Each row is a point on a tangle of strands that fork, close into loops and nearly touch. The rows are in no order.
In the rows, zero is written as 128.
Two points are linked if the straight distance between their rows is under 49.1.
Z726: [134 107 147 158 129 177  96  93 149  86 148 183 120 138  78]
Z454: [132 177  89 147 121  86 148 112 109 161  80  74 137 122 153]
Z674: [138 124 122 159 114 138 124 103 131 110 123 145 121 137 117]
Z111: [123 126 116 151 125 122 122  95 141 119 114 127 115 129 122]
Z250: [128 122 131 117 119 138 139 138 115 122 124 130 128 132 135]
Z372: [154 185 121 126 119  78 143 123  90 155  97  96 157 135 143]
Z902: [150 153 130  92 121 108 161 164 108 135 134 115 150 138 137]
Z30: [173 183 123  93 124  69 162 154  96 148 123  97 158 142 145]
Z209: [119  88 156 103 140 168 131 140 132  87 176 174 112 132 103]
Z788: [128  92 149 116 133 169 135 139 133  74 182 188 113 141  93]
Z300: [123 144 106  97 110  59 155 176 106 188  99  63 158 119 190]
Z98: [115 119 124 116 124 130 131 125 123 127 117 126 124 123 141]
Z319: [123 148 103 105 110  76 146 161 111 179  98  72 156 118 165]
Z530: [169 174 127  80 123  52 167 172  98 156 130  91 156 138 153]
Z406: [194 199 111  97 125  51 163 153  82 144 124 104 164 151 141]
Z778: [ 78  67 137 136 148 185 102 142 178 121 146 160  99 101 133]
Z145: [121 156  97 154 126 105 133 103 126 159  79  64 121 123 161]
Z643: [123 137 119 180 136 150  97  61 167 122 103 123 111 131 104]
Z997: [138 145 102 181 125 145 103  65 156 107 108 142 119 138 103]
Z721: [146 149 134  81 117  88 157 165 108 155 129  95 151 139 153]
Z702: [114 126 121 101 122 111 133 133 116 147 113 106 141 118 146]
Z471: [ 87 108 132 175 131 165  84  79 184 148  97 121 101 116 121]
Z637: [142 147 131 107 121 124 151 144 108 126 127 117 141 138 134]
Z89: [132  87 154 130 135 188 123 130 150  72 184 194 107 140  84]
Z68: [123 105 147 136 126 151 122 131 123 107 142 152 118 130 107]
Z157: [ 97  55 166  71 149 190 115 170 141 107 186 171 121 105 128]
Z481: [111  91 134 142 126 159 114 133 145 111 132 155 106 117 116]
Z802: [ 83  95 136 163 134 182  88  81 192 138 115 137  97 119 123]
Z889: [124 104 135 166 127 174  96  98 157  95 133 175 113 128  81]
Z766: [131  90 157 138 132 183 109 109 154  82 168 186 108 138  86]
Z641: [123  79 155 107 134 180 135 165 124  66 192 205 115 131  85]
Z935: [ 76  72 138 148 146 193 100 124 193 129 143 151  94 108 135]
Z618: [141 164 104 174 118  99 120  78 119 128 108 118 134 138 122]
Z953: [ 80  81 138 153 140 188  98 104 193 132 130 143  94 116 133]
Z672: [145 178 100 174 119  84 131  92 104 142  97 103 138 137 131]
Z241: [146 191  87 157 118  75 148 105  99 159  77  83 143 130 154]
Z383: [173 201 120 125 126  72 147 123  83 148 107 102 160 149 141]
Z620: [114 139 111 153 130 108 122  98 130 137 103 100 119 122 127]
Z47: [103  62 159  77 147 197 125 176 140  90 196 187 110 112 116]
Z952: [135 110 151 142 130 156 119 116 127  92 160 164 122 143  91]
Z270: [170 176 127  74 127  30 170 187  79 163 124  70 157 136 166]
Z444: [151 192  98 170 117  74 136  99  92 149  90 100 145 139 140]
Z242: [136 152 124  89 116  52 158 190  92 186 105  63 162 122 188]
Z237: [ 95  54 157  83 145 180 112 172 139 127 164 156 132  94 133]
Z324: [154 168 130  75 126  39 163 192  83 174 122  62 158 131 174]
Z591: [144 169 126 113 118  88 144 129  96 152 106  99 153 131 142]
Z574: [ 94  78 127 131 139 166 112 138 155 119 135 152 103 109 131]
Z59: [115 148 103 155 131 111 126 111 125 149  91  80 120 118 143]
Z809: [111  70 157  93 142 192 132 170 135  75 193 198 106 121  99]
Z707: [185 209 114 116 129  58 152 133  78 155 109  92 164 149 141]
Z467: [142 120 133 165 116 152 111 104 129  99 137 157 126 143  93]
Z836: [106  77 161  98 142 174 114 150 129 108 164 165 113 119 114]
Z328: [119 113 119 170 132 170 107  94 174 104 121 158 105 125  96]
Z496: [113 122 120 163 135 144 106  83 166 125 114 123 106 125 114]
Z774: [142 160  99 181 123 120 107  63 140 119 109 126 127 141 109]
Z806: [132 144 129  92 115  95 142 145 108 157 114  97 151 128 150]
Z64: [ 95  65 151  99 141 175 108 162 136 122 154 158 121 103 129]

How many points has the smallest loop of links through each point below? Write none if it is on no loop.
Z372 -> none
Z157 -> 9
Z997 -> 13
Z806 -> 7

A fork is a point with three links, a tip a point with one. Leave the first point through the second and follow the links. Name the first fork or tip that comes.
Z889, Z726 -> Z788
Z774, Z997 -> Z111
Z30, Z530 -> Z319
Z637, Z250 -> Z806
Z778, Z935 -> Z471
Z788, Z89 -> Z328
